Points on a hilly landscape, in no order, each with its height.
From any point a ball takes the steepest step (drop divided by distance) to one of its 2 nearest points. It stops when none of these is lower. Distance is the straight distance between rows; heights are no part of it.
zedim: [ 83 135  87 152 190 107 108 102 149 198 105 166 147  68 114 152 111 101
  75 146 148 154 142 106 145 122 164 130 112 142 103  88]  h=342
diti: [150 133 144 148 114  73 121 173 110  68 118 141 122  89 143 139 134 148
  70 105 146 117 150 122 104 117 104 192 144 141 135 167]  h=327
livog: [ 99 169 149 131 171 141 150  89 122 127 109 109 169 125 106 150 120 109
 164 125 102 164 109 139 129 115 183 130 128 137 117  85]  h=104
Posa: [118 150 129 116 156 108 134 180  99  95 125 140 149  51 177 155 102  78
  90 102 140  87 128 153  86 138 131 148 160 156 133 123]  h=457
Fer: [125 155 108 105  90  94 152  83 110  95 103 146 160 129 104 156 139 118
 127 136  74 157 105 103  93 145 134 179 144 113 127  85]  h=193
barul: [177 129 119 119 138 155  95 145  71 162 182  92 117 152 126 122 160  92
 147 163 123 165  64 165 114 134 106  64 156 112 109 154]  h=251
vezul: [ 93 106  94  83 109  93 163  97 176 183 146 132  93 151 154 105 144 110
 124 147 137 113 106 111 141 176 108  68 160 117 155  91]  h=114
zavop: [126  78 184 149 127 125  84 109 191 122 163 155 166 110 161 115 142 135
 163 146 126  93 139 187 155 111 155 117 157  99 167 111]  h=209
Bemab: [ 54  91 125 112 164 116 134 105 182 165  93 127  87 195 133 126 165 162
 146 128 104 113 141  97 110 170 106  95 109 134 160  96]  h=109
gupap: [184 133 131 108 136 186 115 109  95 136 163  89 137 173  72  98  79 138
 140  88 114 130 143 216 181  94 124  87 123 134 116 165]  h=210
vakis: [120 121 149 136 120 128 152 130 101 104 154 137 143 222 146 124 108  81
 154 121 110 154 108  82 144 137 100 162 147 141  95 135]  h=321
Vivef: [111 133 111 110 111 131 181 162  90  76 113 141 116 149  98 172 159 122
  81 108 101 176 132 104 102 131 109 188 103 158 105  99]  h=348
suvun: [111 120 164 132 156  83 100 171 174  63 116 166 169  98 177 119 122 143
 122 108 130  60 165 164 134 129 151 169 136 123 160 142]  h=225
Firil: [113 125 177 138 144 118 125 155 147  93 110 127 154  94 177 150  92 134
 113  86 148  76 170 174 134  79 164 133 126 158 149 113]  h=208
kol: [ 69 105 188 142 147  43 101 118 147 124 109 123 158  61 177 162  61 110
 143 122 146 115 167 123  89 114 141 123 163  98 106 105]  h=174
Gasil: [106 117 116 102 141  91 134 101 131 107  84 146 115 130  59 159 174 175
  79 151  93 123 132  66 100 169 151 143  71 165 141 101]  h=661
Fovu: [149 139  71 111 106 140 123 152 100 135 141 145 124 179 121 136 175 142
  78 159 110 177  89  68 119 171 112 153 100 126 106 100]  h=388
kebi: [132 127 148 112 147  77 118 144 177  89 160 142 139 137 111 163 112  89
 180 102 166 173 139 175 112 100 146 181 139 102 107 157]  h=756
Zite: [122 135  77 105  99 110 130 189 105 109 106 144  96 157 114 184 156 103
  88 144 118 186  99  88 100 151  78 161 127 123  97  97]  h=366
diz: [146  90 127 148 132 135 148 118 114 141 145 146 123 148  87 140 132 128
  90 132 143 153 158 109 155  97 109 148 125 137  98 167]  h=730
dute: [166 159 115 186  90 175 111 108 110 152 145 148 175 153 161  80  86 106
 145 140 140 134  92  97 181  94 103 103 157  99 139 164]  h=418
riru: [107 195  60 105 118 175 120 197 177 159 107 106 127 171 180  74 121 100
 154 129 155 107  79 146 118 145 114  90 122 116 198 136]  h=43
vaz: [152 128 135 147 110 109 161 114  97  68  90 145 111  25 105 160 132 112
  98 121  97 167 146 187  81 136 141 189 111 154 132  96]  h=294
lel: [188 144 141 127 100 186 136 130 130  97 142 117 121 146  95  99 184 173
 132 120 115 127 115 145 153 118 129 158 111 118 158 173]  h=224
domi: [116 141 112 138 156 140 149 100 137 125 105 133 139 174  85 125 173 175
 100 106 109 119 129  89 150 158 148 128  74 174 146 117]  h=670
Noni: [101 109 163 176 170 151  92  93 181 164 142 133 179 147 130 128 119 132
 148 135 153 133 119 136 179  94 132  98 106 114 130 116]  h=569
muvof: [152  87 180 170 150 134 107  93 103 105 135 136 142 138 108 104 116 161
 143 104  80 102 160 138 147 139 139 120 130 173 116 152]  h=593
kud: [122 127 123 121  81 168 166 128 148 172 133 124 126 121 164 105 106 137
  73 109 154  71 148 132 163  90 121  56 146 158 142 132]  h=256
Num: [104 151  66 129 137 155 184 136  81 146 139 136 141 127 141 149 100  70
  81 138 125 149  83 100 136 143 127 145 140 155  93  66]  h=454
kad: [110 159 104 153 130 173  81 187 165 117 131 113 164 163 178 126  90  89
 185 113 157 100  91 163 126  89 118 132 158 112 168 159]  h=154
buzo: [108 143 144 200 127 171  93 162 147  93 119 138 173 175 163 102 111 122
 161  96 122 120 107 112 167  96 100 152 133 111 169 156]  h=211
veso: [ 71 160 146 134 170  84 107 143 149 107  63  87 123 126 128 134  99 165
 150  97 133 117 156  80  88 115 131 157  98 133 125 127]  h=202
Venap: [104 147 147 108 154  75 118 181 193 124 108 101 131 156 156 122  99 162
 137  94 171  98 192 112 132 105 154 152 105 131 138 144]  h=183
Misom: [160 147 122 147 120  76 117 162  92  49 105 154 139  59 120 172 136 143
  70 109 110 155 123 148  56 134 103 200 121 130 126 119]  h=310
nin: [169 152 125 107  95 127 102 168  81 110 138 143 133 202 128 165 164 144
 152 151 101 196 101 122 122 131 100 186  76  89  99 164]  h=271
bodug: [ 85 126 148 160 171  98  91 111  98  96  63 104 141 136 108 156 121 123
 160 122  87 132 138  63  83 153 119 139 122 145 114 107]  h=221
kipod: [148 140 129 122 160 129 127 134 106 131 125 115 111 183  70 150 174 153
 151 144 105 183 130 123 137 128 112 146  64 108  99 147]  h=297
Tipip: [188  91  91  93  88  67 139 125 123 113 188 182 141 115 133 147 147 118
  70 164 124 155 133  89 127 146 129 201 142 117  82 126]  h=543
vub: [ 80  78 163 126 170 110 125  88 187 134 137 151 119 119  93 174 172 143
 157 144 125 145 134 165 115 132 156 108 100 122 139  85]  h=646
vatuv: [170 140 131 126  97 116 124 109  72 122 162 138 156  68 126 141 126  99
 115 138 142 163 112 161 101  96 152 152 173 117 107 141]  h=808
kiled: [139 198  53 101 151  91 106 162  99 128 118 123 149  96 159 105 108  86
 101 147 140 140  98  71 121 183 152 127 167 124 117  94]  h=443
fel: [115 215 138  97 102 123 201 124 108  98  86  69 137 119 133 139 106  94
 155  93 121 123 123 140 112 104 142 157 145 103 126 121]  h=158
Lugu: [156 134 118 113 121  81  81 158 149 106 114 139 125 136 122 131 159 136
 146 123 160 151 140 108 109 127 129 160 129 102 143 163]  h=219
badiz: [191 127  78  92  99 174 172 169  84 117 210 120 113 157 159  98 138  96
 107 136 138 105  82 172 105 123 147 135 159 143 101 108]  h=470
mapo: [ 91 151 169 118 164 115 123 101 155 130 117 129 189 118 161 114  89  94
 178 120 112  92 138 160 141 120 182 126 143 122 134  81]  h=132
nas: [111 135 137 118 105 170 132 172 167 129 128  80 105 149 128 140 118 131
 192 134 160  75 143 198 121  59  98  88  96  95 151 193]  h=200
Siro: [105 172 109 129  93 176 126 180  90 149 146 124 111 189 130 162 123  72
 170 168 129 161  84 125 135 116  55 108 116  75 125 158]  h=264
Sogu: [115  89 192 141 116 119 148  95 150 119 111  90 104 138 132 118  79 172
 201 118 131 126 184 143 116 107 150 121 123 121 113 132]  h=112
vavu: [133  91 130 103 102 162 190 147  91 115 174 127  95 124 125 164 112  79
 109 116 172 129 130 143 109  90  84 100 143 175  81 160]  h=212
lufal: [ 89 143 138 176 168 119  86 113 140 175 100  99 142 125 142 117 106 122
 171 139 124 145 106 103 129 120 131  90 128 110 126 106]  h=552
nen: [ 89 117 173 167 136 151 146  92 139 164 121 117 133  75  78 169 124 136
 140 142 129 161 126 156 125  74 126 117 102  99 108  99]  h=627
tapof: [141 125 147 136 154 185 109 100  92 163 152  90 113 166  76 105 124 127
 145 135 110 153 109 173 131 116  87  69 130 127 110 172]  h=243
Tiboz: [133 108 157 132 108 103 159  89  88 150 117  85  72 130  91 121 121 148
 156 109 133 157 171 118  92 124  84  98 153 109  96 161]  h=115
Rog: [185  85  80  87  76  65 123 113  87  93 172 180  82  85 129 160 156 116
  80 160 113 171 118 133  65 176 131 186 149 117  82  91]  h=532
vovo: [207 121 128 134  87 176 163 104  94 117 169 153 144 150  90 132 176 150
 119 146  92 181 103 163 159 116 127 174 104 113 117 148]  h=186
nuve: [117 190  83 158 149 192 163 154 103 122 141 151 164 125 143 140 131 103
  67 125 147 138  79 119 162 106 148 159 103 142 128  88]  h=482
piz: [174 128 104 114 153 132 117  48  98 166 169 142 157 173 107  74 135 132
  98 165  79 117  97  92 159 199 144 102 126 152 110 130]  h=247
mer: [115 125 167 147 102 134 140 144 132 109 118  90  82  86  89 170 120 135
 192 158 124 161 135 171  86  76 107 135  88  56 110 156]  h=770
Dapi: [139  85 156 136 106 159 167 120 143 117 176 166 147  75 165 117 109 128
  74 111 132  71 150 178 173  89 161 134 166 157 132 117]  h=411
lem: [130 155 120  87 117 126 177 174 124  73  94 120 111 132  83 165 168 144
 138 104 118 160 118 155 102 129 136 200  86 134 146 109]  h=333
Mekap: [137 128 154 142 120 103 119 172 154  70  90  96  89 114 137 119 123 156
 194 104 137 126 158 179  78 116 126 175  95 122 152 164]  h=159
leke: [ 68 171 120 131 149 166 133 146 176 150 107 106 120 190 116 107 150 134
 187 125 109 136 102 138 134 127  98 128 108  91 169 117]  h=176
Tusa: [139 129  95 164 161 132  79 161 123 114 133 153 169 127 172  90  88 103
 106 143 136  97  95  75 173 153 141 109 151 155 148 126]  h=719
vubo: [128 130  63 128 174 132 140 128  66 140 118 143 140  87 118 131 122 102
  48 139 100 110 113  68 139 186 152 152 132 172  83  74]  h=429
vidat: [116  52 156 103  99 113 114 123 180 148 146 160 118 122 178 113 140 140
 137 140 141  69 153 141 154 138 137  95 174 117 167 105]  h=185
nef: [ 91  73 173 135 156 116 134 109 134 146  97 138 119  53 137 136 131 170
  91 125 137  91 198 166 142 110 175 113  79 159 139 103]  h=376
pavop: [ 94 125 134 101 135  97 131 103 123 141  79 174 142 119 134 103 131 158
 119 147  88  47 147  60 166 213 139 125  92 144 142 114]  h=285
bigep: [138  95 156 124 145  81  94 135 173  72 124 158 135 152 102 125 158 154
 154 133 133 114 167 109 119 156 137 166 108 147 142 164]  h=223
gato: [174 139  92  92 106 142  82 161  82 152 153 105  90 151 126 141 175 113
 134 179 126 186  96 122  92 146  89 126 141 103 114 146]  h=222
guleg: [158 183 134  98 132 118 130 136 114  89  92  87 113 152  72 127 167 174
 148 118 124 162 136 155  98 118 151 154  74 120 145 143]  h=318
dema: [113  91 177 128 122  52 108 154 166  68 108 152 124  73 156 128 134 162
 159 118 102  81 187 164  86 161 143 168 107 120 173 127]  h=239
funol: [ 70 118 111  95 149 122 126 146 217 172 129 118 109 152 136 128 173 131
 138 145 156 118 125 139 128 157 123  88 132 120 167  84]  h=72
femon: [129 116 167 168 135 144 120  35 118 175 117  99 158 145 110  93 108 212
 149 133  82 108 156 116 136 107 150  96  98 113 119 142]  h=609
ruz: [121 194 104  85 139 119 150 143 151 104 143 136 162 168 139 131 127  77
 150 117 120 152  93 126 134 155 149 177 130 134 128  94]  h=492
Modot: [130 169 148 105 116 150 175 107  85 120 118  93 117 110  88 150 133 109
 171 115 117 161 118 174 106 127 147 126 131 112 116 100]  h=131
nevon: [122 202 102 146 159 169 113 182 129 117 141 124 165 130 123 140 107  77
  97 112 173 131  97 140 187  69 146 139 101 141 116 130]  h=507
kiz: [ 88 130 105 176 117 105 120 102 101 140  95 183 160 107 169 106  83 103
 133 149 104 115  99  27 145 194  94 100 151 129 144 101]  h=747
datap: [103  83 139  73 163  98  70  83 137 133 115 193 153 109 119 130 148 152
 142 144 100  78 127  98 153 214 142 126 104 143 112 109]  h=302
fipal: [149  91  78  76 107 135 137 141 138 167 186 130  66 140 116 139 186  96
 105 164 156 133 101 129 105 152  90  76 165 116 128 113]  h=509
musu: [ 90  83 133 111 173 114 144  72 141 191 116 144 138  52  98 136 133 137
  82 149 125 118 179 133 149 141 186 114 118 140 105 107]  h=362
zurug: [157 165 116 119  63 145 168 110 137 137 144 109 119 161 158  86 128 126
 123 123 118 111 104 105 152 129 105 106 173 105 151 131]  h=195
Ruv: [116  94 175 126  98 159 145  95 201 165 149 117 135 107 125 119 153 161
 170 139 134 117 119 197 146  79 145 101 135  72 159 108]  h=234
fodos: [174 168 105 111 115 147 180 139 103 110 167 121 163 144 147 108 102  95
  97 101 127 106 120 146 143 122 154 156 162 152 105 117]  h=447
reman: [ 98 118 170 150 137 147 160  57 148 181 112 126 144 132  93 124 148 182
 125 138 108 140 156 130 159  73 140 129  80 110 111 135]  h=617
lolub: [108 111 138 112  52 117 189 106 145 147 116 113  91  93 116 134 144 137
 101 124 110 116 134 108 118 125 104  94 172 100 152  80]  h=774
ripi: [133 120 166 166  86 145 167 125 114 129 103 104  82  35 107 166  87 140
 153 122 147 132 162 176  90  49 101 125 101  97 111 168]  h=776
Nemuv: [139 128 121 170 125 135 120 102 148 148 155 169 177 184 153  82  67 124
 149 138 143 147 124  92 192 136 109  95 128 136 139 143]  h=373
nenes: [ 74 185  65 158 152 120 141 156 145 166  86 146 131 120 154 112  72 102
 114 129 187 151 108 106 151 127 126  55 107 150 149 104]  h=496
Sak: [128 134 114  89 139 112 126 177 162 137 123  87  92 158 137 112 103 143
 107  99 169 103 167 140 124 100 140  95 141 133 139 167]  h=207
mit: [103 101 114 120  89 128 158  68 109 196 121 144 115  51 113 140 151 120
  68 137 101  94 122  96 126 151 117  97 173 122 121  90]  h=767
Vapu: [155 111 151 148 103 172 130  94 102  83 126 135 142 167 110 115 194 154
 140 118  66 131  88 120 119 149 133 145 106 150 164 116]  h=191
zepa: [195 174 100 106  91 153 123 119 124 150 140  87 112 131 119  70 176 162
 121 144 117 131  99 117 153 126 131  95 134  92 162 166]  h=235
Vumis: [123  82 152 127 104 169 126 163 145 140 151  84  97 190 126 115 115 124
 187 124 152  99 143 168 140  93  57  80 141 107 121 200]  h=170
kifa: [145 116 116 124 142 163 134  82  94 123 174 148 161 177 118  96 167 145
 125 147  57  97  71 104 136 186 145 142 117 165 126  87]  h=220
Reled: [120  56 162 168 118  99 135 112  96 110 132 171 103  97 100 169 127 113
  98 119 136 159 171 120 109 131 120 154 137 151  85 150]  h=740
tota: [137 185  53 120 151 120 142 134 121 181 131 131 144 119 167  98  61  90
  99 134 178 142 113  76 141 156 145  78 151 150 128 102]  h=467
Mumul: [173 109 158 161  99 158 136 157 124  93 116 111  65  46 142 143  98 134
 152 106 153 131 151 214 102  77 104 128  83 156 133 187]  h=783
Zeriv: [133 118 124  96  64 101 162 120 143 138 123 118  65  84 103 141 148 119
 159 132 131 155 119 154  79 123 111 105 161  90 145 115]  h=780
fipe: [131  69 177 171 113 151 142 109 150 117 161 153 123  90 148 144 142 156
 118 120 151 121 141 164 146  76 113 130 148 144 129 147]  h=394
Lok: [100 134 120 133 164 117 151 144  91 108 105 131 142  88 167 143 122 112
  69 105 113  81 124  96 139 161 132 135 150 182 114  93]  h=445
Pite: [175 100 120 100 128  95 110 127  79 118 159 117 106 100 135 105 129  85
 123 126 127 128 154 122  92 179 150 114 192 151 108 138]  h=140
valer: [110 126 146 113 143  99 128 142 160 110 127 110 107 131  93 176 143 117
 219 145 155 187 143 176  65 120 135 152 100  82 117 140]  h=763
Dak: [160 106 154 129 133  99 122  96 123  79 161 174 156  87 128 136 132 109
 109 133 131 137 133 153 135 129 160 184 148 126 126 135]  h=815
lagim: [142 161  90 115 166  94  66 155  86 104 104 143 141 118 143 134 154 108
 104 152 100 130 112  61 101 193 140 168 137 155 113 104]  h=427
kir: [186 114 104  91 101 111 145 132  42  86 153 154 125 138 129 156 160 127
 116 148  95 170 112 124  84 169 142 189 134 128  86  97]  h=521
Lifu: [115 134 148 138 101 141 132 132 130  97 116 127 137 137 113 130 176 141
 164 127  93 138  88 127 102 138 120 155 147  96 148 113]  h=164
Dulu: [ 96  88 159 157 157 141 110  71 136 185 145 165 183 105 155 129  97 103
 111 144 127 113 130 101 189 120 138 100 148 144 112 106]  h=584
pak: [149 111 177 149 119 126 159 103 111  97 102  93  79 165  84 119 115 181
 169 100 111 147 182 140 120 115 115 125  92 141 105 169]  h=85
tomem: [ 74 103 120 126 138 107 157 148 147 125  94 114  80 134 113 124 164 173
 103 103 121  94 139  92 125 168  99 120 130 153 158 103]  h=141
lizu: [123 123 137 177 127 195 102 156 100 126 107  87 136 129 174 108 111 132
 124  82 105  73 134 124 143 104 120  75 172 177 158 125]  h=695
muri: [160 140  83 129 166 172 126 131 153 121 156 132 131 188 111  87 153 164
  71 125 110 100  95 110 183 159 147 136  75 162 146 121]  h=682
tezus: [117 174 109 189 130 104 130 114 134 133  66 142 150 144 119  96  78 172
 117 141 130 145 144  33 145 116 119 138  82 127 148 166]  h=630
doran: [113 118 105 123 161 137 131 180 112 129 177 153 149 204 150 157 120  54
 145 144 138 172  92 114 132 139 121 153 117 143  84 113]  h=287
Ropa: [164 125 108  89 121 110  71 182 111 100 148 130  94 122 121 168 166 115
 142 148 158 190 113 155  89 136 125 159 128 104 121 138]  h=194
Galo: [ 60 141 129 193 164 147 112 144 138 169  97 150 135 159 168 119  73 114
 164 136 162 152  90  92 134 127  94  68 113 128 153 102]  h=529
zotev: [171 121  94  92 157 154 132 140 131 145 181 130 105 176  92 121 150 132
  67 135 155 172 128 138 161 116 136 139 112 148  90 141]  h=718
kosel: [175 169 130 148 100 185 101  84 150 171 158 118 184 133 133  91  98 132
 155 118 117 127 101 159 199  73 134 105 154  84 146 155]  h=456
tepo: [120 102 136 154  94 163 132 179 130 100 172 136 111 211 156 133 151  94
 145 128 140 135 107 107 146 120  68 150 160 140 121 152]  h=356
bon: [134  94 180 144 157  88  97 124 161  69 100 111 115 120 140 116  71 179
 196 108 132 128 193 177 100 121 167 162  91 127 122 152]  h=137
reped: [173 110 120 107 130 111 151 100  77 137 129 124  80  39 134  92 113 125
  93 114 127  98 172 149 117 194 159  97 147 179 118 141]  h=169
nika: [100 112  89 184 149 109  78 142 142 159 122 195 143 105 169  86  96 132
  93 162 150 121 106  44 171 167 107  84 128 148 153 116]  h=733
dele: [ 99 139 123 115  99  77 154 117 123 138  95 111  90 151 101 145 121 122
 137 111 124 156 143  70  98 138  93 142 148 121 112 118]  h=148
safon: [131 138 137 114 114 140 160 137 114 141 111  94 108 104 126 123 123 125
 105  94 146 103 156 127 135 104 149 100 151 157 135 125]  h=232
sos: [100 113 161 160 147  99  93 161 132 120  96  88 127  69 178 149  73 140
 142 104 163 105 173 161  79  93 146 119 143 145 119 132]  h=192
Nirep: [ 92 189 124 111  77 116 186 135  91 118  79  83 118 157 121 151 106  85
 173 124 116 158 118  89 103 112  78 141 135  73 122 125]  h=184
rul: [ 63 164 113 116 134 168 127 155 150 168 124  88 110 197 114 141 129  94
 194 145 152 137  94 153 134 108  92  81  93  72 130 163]  h=218
Nik: [171 102 153 149  71 159 130 144 100  97 134 131  69  99 104 135 144 124
 131 140 130 153 133 191 119 104 106 124 102 121 139 194]  h=791
gis: [ 94 107 156 136 197 132 110  98 167 165 141 116 114 110 107 168 138 129
 157 137 169 178 135 176 105  81 137 100 111 102 101  96]  h=637
Fafi: [ 98 142 125 107 160 104 146 189 128  67 121 117 121 130 166 142 129 103
 119  94 129  99 139 171  88 164 153 155 142 163 142 107]  h=466
dava: [ 95 144 140 183  95 130 116 138 127  85 104 141 173 155 156 117 128 116
 144 117  81 115  78  72 120 140  85 176 146 124 165 118]  h=198
nub: [150 115 104  74 137  86  86 157  95 100 149 138 123 122 160 145 133  70
 138 138 156 158 120 120  70 166 128 147 184 117 103 105]  h=167
zenes: [ 93 112 155 154 123 132 141  72 116 216 116 117 142 120 157 116  65 107
 114 135 151 113 160 102 165  90 124  76 150 133  95 128]  h=596
Gupo: [133  93  58  85 119  75 158 103 115 148 161 182 126 131 127 140 118  72
  47 156 138 150 133  54 137 179 120 173 144 111  73 100]  h=558
leku: [142 124 105 102 168 135 108 145 167 128 156 127 134 145 133  98 156 146
  89 123 142  95 140 147 174 146 166 113 128 150 148 119]  h=694
Lod: [103 113 154 129 145 150 114 177 158 109 117 102  89 140 129 153 102 125
 189 104 181 107 148 191  84  88 116 125 124 132 132 168]  h=182
Sem: [127  88 172  90 108  99 132 110 147 106 113 175 125  68 137 118 161 168
 122 131 102  68 149 141 135 163 163 140 115 135 169 118]  h=253
dum: [139 138 134 111  79  71 174  63 112 109 113 141 130  96  82 153 131 117
 149 127 114 193 148 119  89 125 137 193 134  83 106 128]  h=216
gena: [107  86 161 118 163  80 103 119 195 121 107 137 138 138 127 116 123 181
 117 128 148  89 196 127 150 119 162 139  91 127 130 143]  h=203
meno: [127 120 135 122 107 118 129 100 146 151 151 150 139 129 174  93 124 112
 138 147 110  92 114  85 158 167 125 102 178 115 147 110]  h=155
Feveb: [115 171  84  62 131 107  99 135 160 191 119  82  84 135 106 122 167 108
 156 157 163 172  98 123  86 139  90  68 135  66 142 146]  h=540
remep: [171 146 155 102  58 111 126 108  90 115 132 135 138 147  90 164 152 128
 177 166 114 196 109 123 110 115 117 182 110  74 114 139]  h=244
nit: [ 85 144 163 123 167  79  59 102 172 152 116 121 183  85 178 137  75 103
 171 151 156  94 161 137 131 112 185 102 140  87 124  90]  h=153
tud: [183 141 112  88 166 118 105 116 169 157 160 119 130 170  90  88 119 155
 101 105 153 133 158 143 184 112 150 103  99 134 119 157]  h=705
gapu: [151 125 115 125 102 150 146 131  80 136 120 121  96  66  94 133 172 150
  77 121 116 133 125 125 107 118 120 134 154 136 116 127]  h=257
Kizin: [181 123 156 143  63 124 127 139  91 110 130 111 115  88 140 121 118 123
 151 120 137 134 134 166 100  91 102 136 169  98 128 189]  h=800
Zova: [183 136  58 126 116 113 130  74  98 170 180 176 161 141 144  54 115 112
  97 174 113 142 100  50 169 193 143 127 120 138 111 125]  h=282
dazad: [140 103 157 149 149 110 151  88 111 139  82 116  87  48  99 115 121 204
  98 113 108 108 201 139 104 142 169 123  97 164 143 129]  h=387
zag: [177 107 149 112 106 141 166 122  98 119 157 119  96 128 109 143  75 108
 156  98 154 130 163 187 136 104 123 107 137 171  92 180]  h=179
gim: [175 166 120  96 122 130 154 142  82  69 146 122 168 181 145 122 145 111
 151 125  82 150  89 133 107 164 161 184 127 126 119  91]  h=508
magis: [164 106 157 133 176 138  86  62 115 145 121 100 176 148 103  88  74 187
 148 111  83  92 176 160 167 127 180  90 131 142 131 142]  h=601
pizi: [151 136 108 153 153 162  92 152  69 108 120  98 151 164 172  80  83 116
 110  96  99  77 121 100 145 153 141 105 165 173 115 138]  h=706
rufez: [119 107 106 116 117 135 139 185  95 134 176 126 114 167 144 201 105  52
 109 141 181 151 105 122 124  98  90 133 147 151  71 134]  h=249
Zude: [131 145 142 179 164 173  77 137 107 136  86  97 136 112 141 115 152 177
 106 104 115  96 124 116 142 110 142 104 123 153 147 129]  h=687
Zibu: [153  97 175 156 153 151  74  95 148 122 151 135 178 177  83 119 146 163
 144 125 117 127 127 137 170 109 137 126  93 149 131 148]  h=583
mevi: [111 126 137  99 116 120 148  88 139 146  75 136 126  84 126 110 171 199
  74 129  91  51 168 107 149 155 147 110  98 134 160 121]  h=268
kamo: [156 142  83  86 124  97  64 127 164 174 148  98 104 129 137  91 162 122
 145 155 142 134 105 113 115 167 125  76 175  99 157 143]  h=556
Kep: [ 95 162  95 147 137 168 148 180 198 134  98 117 130 207 147 102 139 148
 135 113 138 121  90 120 157 164 111 102  99 139 192 121]  h=119
zofis: [128 151 143 139 130 142 151 155  95 103  79 121 108  37 100 164 155 143
  55 105 133 134 142 167  87  97 147 154 123 151 129 121]  h=276
Gik: [ 84 128  92 170  96 133 146 113 104 159 110 172 136  64 147 119 118 110
  61 149 108 104 106  55 143 158  86 115 159 122 137  85]  h=758
mas: [108 131 151 171 135 117 106 194 155  73 102 135 128 106 162 147 124 132
  88  99 169 100 121 119 136  69  96 171 135 127 155 160]  h=349
pezon: [121 153  84 101 127 138 114 146 136 197 154  91  87 134 119 140 151  86
 112 152 167 140  88 113 110 127  80  45 138 119 115 154]  h=524
Bosul: [109 153 122  89 173 134 113 152 157 123 135 112 134 154 146 131 131  73
 170 111 144 125 113 167  98 153 153 121 157 150 123 104]  h=478
vokat: [101  89 173 146 110 122 113 141 168 138 131  84 113 193 153 109  90 167
 197 128 142 108 184 144 136  92 101 120 130  96 138 169]  h=133
tobir: [108  66 176 137 143  80 106 123 157 108 145 156 102 114 132 172 136 108
 158 118 175 149 159 145 104 114 116 150 145 116 104 153]  h=748
Sesal: [ 90 171 130 142 152 182 151 152 160 141 117 123 130 121 101 145 130 128
  98 107 154 131 129 135 188  70 122 135  81 132 129 145]  h=527
nuvad: [186 116 161 132  99 144 156  90 134 138 129 115 101 117 137 102  88 148
 176  89 118 118 160 210 138 107 150  87 136 152 145 145]  h=147
Rodi: [105 155 142 159 169 162 117 106 139 129  70 109 146 161 132  95 121 197
 112  97  91  90 135 113 172 124 157  97  74 162 164 116]  h=679
Kefaz: [ 87 108 135 120 143 135 154  90 155 120 108 166 100 103  42 167 196 169
 105 150  95 155 116 147  94 134 151 149  86 139 138  90]  h=654
Nonut: [127 115  99 146 112  99 144  79 145 163 159 193 153 170 129  95 121 109
 111 152 125 173  93  57 170 160 115 126 119 128 127 112]  h=326
damis: [ 88 152 143 182 126 131 128  63 126 167  61  94 145 135 112 123  91 195
 146 131 106 127 159  44 135  96 127 128  85 111 117 138]  h=618
ketir: [ 98 119 112 128 182 106  84 106 135 124 126 189 161  85 111 155 149 127
  94 158 121 113 109  86 160 153 151 128 118 128 116  95]  h=319
tum: [191 110 120 120 128 169 140 130  98  90 198 126 161  87 155  99  98 112
  91 109 131  69 125 187 145 115 161 124 175 171 125 136]  h=428
tunab: [156 127  56 122 111 109 115 114  62 144 113 152 135 118 106 132 153 127
  67 175 101 125 102  50 111 185 124 140 139 133 108  92]  h=409
Zamos: [129 177  73 104 119 200  98 203 159 161 141  92 146 184 152 118 129  85
 194 138 166  86  86 169 108  95  87  94 127  99 168 176]  h=103
Zin: [188 113  63  93  79 152 150 170 129 133 215 127  78 129 146 120 158 107
  77 152 143 112  91 122 119 139 111 133 163 102 107 121]  h=490
Mizub: [102 105 157 159 108 154  89 176 144 125 137 130 111 104 138 153 161 138
 122 129 152 131 113 150 120  86  89 135 146 110 136 165]  h=374
gonap: [163 145 142 103 146 166 130 100 156 123 149  89 143 160 102 106 126 165
 168  96 109 127 139 211 154 116 150 104 113 124 150 139]  h=178

Where does a ball stop that starts at each point below?
datap => livog
gim => Lifu
dazad => livog
lufal => Lifu
nevon => Lifu
Zin => Venap
Sesal => Lifu
